Points on a hilly landscape, in no order, each with its height.
A ball rolls from a point to whichever of its 2 nearest points has the largest drop for the distance, and stops where none of them is lower. Distance is the straight distance between rows; heights are no part of it.
ser: [167 105 140 142 138 133 111  71 158 137 114 106 181 166 180  88 159 133
 139 154 169  98 136  75]  h=15.2
supit: [115 125  94 100 148 118  79 168 111 160 148  72 162  62 124 135 168 130
 105 133 101 148 145 132]  h=25.3
Gar: [123 157 126 142 156 160  88 124 104 137 169 102 174 108 113  98 125 158
 128 127 126 125 119 139]  h=51.4
bub: [146 155 112  97 114  66 144 100 125 150  94 146 146 161 153  71 146 151
 161 167 148 113 191 115]  h=72.5
gof: [133 118 136 145 137 109 141 142 128 167 177 106 163 130 153 139 143 152
 166 157 125 134 181  87]  h=21.4
laga: [ 56  83 112  88 131 149 124  82 166 140  73 119 110  93 125 169 138 151
  68 121 116  65 112 135]  h=13.2
tove: [134 136 118 140  89 127 149 110 135 161 130 121 173 136 167 122 101 143
 164 104 115 129 202  77]  h=15.9
Sete: [ 96 136  97  65 122 142  85  88  99 136 134  63 137 151 159  62 113 117
  90 163 129 118 102 168]  h=45.1
Sopok: [122 125 116 170 139  95 153  38 128 183 164 166 106  91 167  85  61 102
 213 135 122 166 137  68]  h=73.5
tig: [129 115 137 146 151 124 135 113 113 160 161 165 156 119 161 143 116 115
 197 165 115 176 168  52]  h=18.7
lubim: [ 93 133 138 183 154 126 145 116 117 166 104 164 128 157 137 137 102 123
 169 108 133 118 144 116]  h=17.6
nefo: [120 138 110 167 123  95 125 149 102 127 125  78 151 111 157 152 142 113
 111  97 116 120 145 140]  h=17.5
Miros: [139 136  93 138 116 142 139 115 141 137 118 178 103 158 101 148 162 149
 141  76 142  79 129 143]  h=26.2
zetoz: [111 180 132 176 117 120 155 143 137 137 126 149 124 153  98 144  99 127
 104  77 133 119 166 177]  h=32.2
zubiv: [ 69 134 157 137  83 147 154  95 164  92 117 148 107 141  67 205 140 156
  38 168 121  63 155 154]  h=37.9
kema: [ 79 118 158 145  77 141 157 121 154  57 110 117  90 112  90 164 132 138
  89 145 119  49 145 144]  h=34.6
gifib: [110 161 159 165  99 165 130 176 157 152 136 158 113 118 133 118 128 141
 133  91 146 139 165 153]  h=33.6
Ligo: [169 164 118  98 114 109 120 132 116  80 197 129 139 139 138 113 149 133
 181 155 128 142 156  99]  h=67.3
baf: [ 96 141 112  86 148 134  95 136 105 124 122  66 102 154 131 109 125 121
  70 132 119 128  87 177]  h=47.1
Tum: [163 145  75 126 138  71 114 115 142 154 118 163 115 138 151  83 127 152
 145 188 147 152 186  97]  h=71.6
govov: [125 117 123 124 166  79  76 166 103 121 153 131 144  58 136 122 169 134
 111 156 108 162 140 107]  h=32.3
Zis: [ 53  90 183 123  82 159 139 124 124  67  94  70 111 110 126 186 121 142
  62 138 119  81 122 171]  h=38.5
Gori: [105  99 157 189 141 138 145 140 124 119  62 173 141 104 113 199 127 118
 110 101 151 126 132 151]  h=38.1
potun: [151 126  79  55 135 118  82 113 130 129 169 105  95 161 135 125 130 128
  72 219 137 139 150 107]  h=54.5
dig: [133 152 144 136 161 149 174 131  81 139 158 202 111 123 116 116  99 101
 181  94 154 181 103 148]  h=27.8
rofe: [155  94 112  75 145 124  93  82 132 126 115 112 150 152 167 108 176 113
 103 157 145 103 135  97]  h=19.8
labos: [137 130 135 141  97  87 135  89 128 161  94 171 113 120 146  96 103 114
 207 135 132 137 151  57]  h=72.4
sobo: [ 96 174 146 175 148 150 176 122 124 120 137 178  83 132  90 135  88  72
 158  83 126 154 110 152]  h=23.8
likiv: [137 110 125 156 130 161 120 135 125  91 151 100  95 111  79 197  90 149
  31 120 123  80  85 158]  h=20.4
Bil: [140 161 153 166 119 139 103 152 144 124 156 126 107 129 128 115 115 106
 191  92 105 172 126  99]  h=27.6
mirig: [145  93 110 112 125 157 115 166 102 156 122 114 178 107 123 145 139 145
 108 141 137 114 103 150]  h=40.3
lupok: [144 132 106 123 112 141 169  96 163 118 110 193 119 109 109 105 124 133
 197  87 112 163 142 116]  h=67.7
nite: [147 113 114  90 119 109 135 101 145  78  89 100 146 114 141 135 159 131
 139 124 109 122  75 148]  h=67.9
bogu: [165 123 137 113 122 116 149 141 157 141 125 138 123 169 159 117 163 109
 160 129 141 155 148  71]  h=74.4
Deru: [132 132 105 137 114 125 151  79 179  92  97  96 127 129 122 150 132 158
 116  92 103  77 104 157]  h=68.6
Movuz: [128 143 162 134 164  97 170 132 103 122 198 178  96 133 125  88 116  51
 198 162 103 198 172  78]  h=70.6
Kemu: [128 153 132  99 142 147  74 123 105 146 167 132 156 126 166 101 136 165
 105 159 160 131 158 116]  h=49.7
gobov: [179 132  88 116 118 134  84 120 162 182 130 142 142 131 154 151 133 153
 126 110 139 128 127 116]  h=31.5
ful: [115 116 113 115 158 123 109 186 127 166 137 116 130 104  81 130 133 167
 167 114 106  82 107 152]  h=26.6
rep: [ 98 116 139 128  96 154 111 110 102  79  60  81 108 126 136 180 116 126
  82 118 120  70  82 156]  h=41.4
nuka: [171 106 125 147 168 143 174 170  95 168 184 181 105 122 104 113  55 123
 155  92 160 186 110 164]  h=31.6
Pese: [176  95 118  66 133 106 119 118 107 102 158 110 182 146 169 119 167 131
  90 187 109 123 123  90]  h=24.1
ropan: [133 141 129 170 132 110 154 113 108 165 128 160 158 132 135 173  79 127
 199 136 143 162 129  99]  h=12.5
Tama: [164 124 129  79 142 103 120 191  94 132  98 108 129 122  88 140 141 128
 151 134 114 162 116 120]  h=61.5
Rufip: [160 108 133 159 100 137 138  57 133 153  88 125 168 148 161 123 140 138
 140 111 133  80 178  95]  h=11.0
bavuk: [105 106 124 105 136 155 142 178 130 151  92 113  99 135  89 149 170 149
 118  92 126  88 112 145]  h=22.8
zazu: [137 146 127  95 101 120  98 153 121  90  99 110 144 126 148 103 191  93
 118 151 108 148 160 144]  h=64.7
mafiv: [137 130 138 142  84 126 154 155 167 168  75 158 117 173 132 136 141 109
 159 129 137 123 157 110]  h=74.0
Pamab: [ 85 132 143 133 118 151 109  64 108  90  29 111 129 147 152 154 122 164
  88 123 162  89 117 149]  h=43.8
biz: [112 160 100  76 117 103 140 114 163 136  74 101 114 160 124 102 172 159
 113 131 114  99 127 152]  h=23.2
tudod: [195 114 129  57 161  98 122 193  83 118 161 112 118 139  87 150 139 147
  99 165 132 192 115 105]  h=59.3
Dev: [ 87  89 105  84 113 139 149 108 154 153  75 111 119 150 111 144 173 150
 103 123 138  60 124 162]  h=18.3
fad: [115 111 142 125 101 131 120  62 121 145  93 107 187 147 147 113 164 138
 108 113  99  63 165 147]  h=6.0
Buged: [153 111 131 149 152 133 159  93 178 132 120 188 151 128 146 115 133  96
 202 129 133 202 125 112]  h=68.4
goto: [128 137 127 155 164 126 114 150 131 116 115 148  88 137 103 160 117 124
 149  78 183 127 104 167]  h=28.3
Vud: [154 146  78 138 134  75 135 136 140 158 167 144 109 133 151 105  98 125
 186 160 131 180 167 104]  h=70.5
vid: [ 97 113  98 183  86 137 139  80 196 108  97  91 127 123 149 140 131 143
  85 117 118  52 157 169]  h=69.3
zev: [122 112 127  78 112 171  84 133  93 144 105 121 149 148 132 148 126  97
  95 145 162  79 118 167]  h=42.7
Reg: [147 114 128 137 146 157 189 172 125 122 129 168 110 156  37 156 102 142
 161 107 144 141  67 171]  h=35.6
fefez: [ 85 120 121  96 123 150  95  76 105 124 104  77 176 123 137 113 148 125
  69 106  80 103 139 131]  h=11.5
Kovof: [137 126 143 142 156  87 137  70 126 150 153 196  85 104 147  80 106 101
 212 166 126 149 159  28]  h=72.9
mil: [148 123 103 134 110 158 115 124 151 147 116 124 106 157 160 145 140 130
 125  99 165 102 137 150]  h=29.0
sosi: [164 151  94 108 104 159 101 154 163 151 145 117 133  97 108 142 144 149
 131 105  93 149 130 124]  h=28.6
zim: [174 119 109  66 167 104 109 136 139 139 152 124 107 144 113 158 129 150
  87 187 134 187 124  89]  h=57.1
lupu: [117 118 140 154 178 116 170  83 139 127 147 201 117 135 157  66 115  88
 182 110 131 198 120 100]  h=69.1
fiduz: [114 126 140 137 145 115 191 151 144 117 124 174 145 136  92 131 118 140
 178  99 116 132  98 171]  h=33.7
pada: [109 165 164 184 131 121 173 129 140 140 157 125  80 156 146  79  93  68
 189  80 100 179 125  98]  h=30.5
vup: [100 112 122 153 123 140 146 116 121 109 123 114 159  98 159 160 146 142
 123  60 120  98 165 140]  h=9.9
zep: [117 105 128 156 130 157 142 152 106  77 101 156 109 128 110 198 119 129
 120 102 196 105 129 176]  h=34.0
subeg: [146 154 124 155 130  98 153 177 107 160 154 160 181 128 120 116  96 151
 122 136 102 132  89 136]  h=33.3
nezu: [110 142  99  89 130 105  76 104 116 141 150  89 166  94 144  95 161 114
  97 153  73 108 151 109]  h=17.7
sepa: [123 126 127 169 139 161  76 135 162 124 113  89 136 102  97 130 161 130
  89 105 108 114 106 147]  h=22.0
bogip: [169 145 147 122 160  83 131 145 117  90 189 128 124 156 125 105 132 133
 183 132 140 162 102  82]  h=68.5
kega: [ 92 103 129 135  92 168  69 145 118 110 111  66 132  80 114 149  95 143
  57 144 129 113  71 180]  h=45.3
bomu: [127 135 130 157 122 172 182 129 155 155 172 163 104 130  39 179 100 120
 152  91 136 136 102 164]  h=37.3
komuk: [135 159 150 175 109 121 141 169 179 140 159 141 144 143 163  86 109 109
 152  97 144 173 143 130]  h=30.7
vevip: [138 124 138 176 174 114 124 197 138 124 136 131 113 126  75 132 152 107
 151  75 148 168 105 152]  h=22.7
beve: [126 120 166 164 131 137 151 178 112 132 152 152 161 131  82 116 106 152
 119 113 129 100  92 169]  h=31.8
Novul: [154 148 132 171 139 127  96 181 145  87 125 100 133 103 117 137 160 111
 127 116 142 157  98 161]  h=15.8
Vupar: [ 94 123 172 163  93 159 164 161 157 113 122 136 109 139  91 178 126 172
 107 114 100  69 144 130]  h=31.7
dedo: [120 126 185 158 114 165 160 168 132  97 111 104 133 121  67 148 124 148
  91 108 117  89  97 166]  h=29.5
mufup: [129 142 136 173 107 149 111 126 181 139 147 117 136  97 105 162 114 150
 130  98  93 142 116 138]  h=25.5
mavo: [ 89 106  96  80 166 116  93 112  88 115 167  67 137 138 154  68 131  93
  73 216 123 129  99 156]  h=42.9
gibin: [146 157 141 128 160 155  73 110  85 105 141  93 150 101  99 141 117 173
  90  93 112 134  72 131]  h=52.7
saru: [144 155 124 136 103  87 171  91 149 154  95 162 117 146 164  85  91  60
 187 145 120 170 186  66]  h=72.0
Vumi: [143 117 140 111 144 148 132 142 140 138 112  94 154  99 149 159 121 148
 141 144 155 207 119 136]  h=76.2
Nopa: [143 121 149 200 120 150 152 169 123  95 147  76  95 110  79 176 101 136
  85  84 152 106  97 152]  h=25.7
pabal: [170 123 114  73 123 101 143 126 140  92 175 115 125 154 200 104 146 128
  93 175 126 134 161 108]  h=28.2
soz: [131 155 161 149 205 100 159 118 121 134 162 169 107 141 141  85 118 119
 166 147  99 201 135  79]  h=69.7
nofof: [137 149 133 109 116 122  85 145  72 111  76 138 161 133 148 101 135 118
 106 158 166 100  96 147]  h=45.2
Zun: [133 156 125 151 124 113 111 143 115 110 122  90 114 126 149 130 160 112
 164  68  98 133 139  94]  h=23.6
sem: [ 66 116 125 140 115 155  73 110  96 108 100  93 119 133 106 139 106 101
  65 141 132  65  62 148]  h=43.3
vurot: [140 147 139 134  87 112 135 113 137  78  76 122 148 133 155 108 167  92
 172 116 129 121 168 144]  h=66.1
vozoz: [101 131 167 136 138  97 187 114 151 170 163 140  81 120 190  63  89  64
 196 116 114 170 114  75]  h=32.9
dag: [156 147 130 124 141  99 133 158 122 142 194 155 104 135 162 101  81 145
 206 142 142 173 100  72]  h=69.4
nebi: [ 83  74 148 109 117 161 128 117 142  79 193  90  64 128  43 173 130 150
  31 153 142  67 121 162]  h=23.3
nolok: [151 133  94  47 148 153  51 120 111 151 182 115 129 129 150  86 158 143
  86 166 132 159 153 109]  h=51.8
buz: [153 148 138 108  99 134  99 116 103 117 118 167 147  97 162 127 107 142
 109 157 168 121 127 129]  h=47.4
Leb: [122 131 130  72 124 139  98 178  87 131  90  88 110 118 121  92 177 113
 122 129 110 152 133 116]  h=63.2
lezi: [ 86  81 136 109 145 162 123  99 127 110 158 102  58 129  99 202  90 154
  22 118 136  80  97 149]  h=14.7
Sobep: [162 136 168 114 130 123 122 155 130 142 115 131 134 160 147 156 136 140
 145 162 151 186 154 109]  h=75.1
lus: [144 135 150 112 147  89 176  83 115 129 122 180 115 137 133  93 107  44
 184 180  76 190 160  74]  h=71.4
nok: [126 113 118  86 133 112  94 173 104 148 151  98 157 115 147  84 167  95
  73 189 126 113 101 144]  h=40.4
Ferav: [141 148 119  95  89 115 106 145 121  96 155 102 158 125 145  80 155 136
 147 145 117 108 150 151]  h=66.0
lur: [178 136 112 101  72 124 142 123 122 148  70 146 132 154 148 107 123 135
 140 143 165 116 183 114]  h=73.3
Tumuk: [ 79 105 105 117 113 161  72 106 140 125 109  69 103  78 157 111  98 131
  95 103 119 135  90 159]  h=47.7
Tefuf: [ 60  96 136 116  97 173 106  90 151 108  98 128  75 120 101 186 120 169
  52 144 133  55  85 142]  h=7.1
kesup: [158 109 122 109  95 129 158  88 155 101  77 169 152 103 129 129 135 118
 141 104 100 134 116 124]  h=67.2
Tib: [171 114 102 106 158  98 140 162  90 148 183 151 149 122 127 111  98 167
 120 161 124 144 106 119]  h=35.5
ral: [101 134 158 203 140 142 190 128 138 133  98 195 135 138 122 121 100  72
 172 100 153 147 125 127]  h=20.6
zutin: [147 100 122 119 169  87 116 175  78 142 165 101 166 121 129 131 137 132
 103 164 127 118  97 146]  h=37.8
berad: [ 86 142 105 168 127 114 144 142 124  92 112 163  92 146  90 157 135 143
 102  61 120  88 139 160]  h=29.1

For each start below, name the point where the ball stops.
buz | dedo
Kovof | kesup
baf | dedo
Sopok | kesup

Call two points neighbours if one is among the 2 nearest of the other. Go from one point of each pair to the other, from neighbour to neighbour, staying as low as possible. Name the highest point that can't be avoided.
lezi and ropan | Reg
ropan and fad | gof
Novul and Miros | gobov
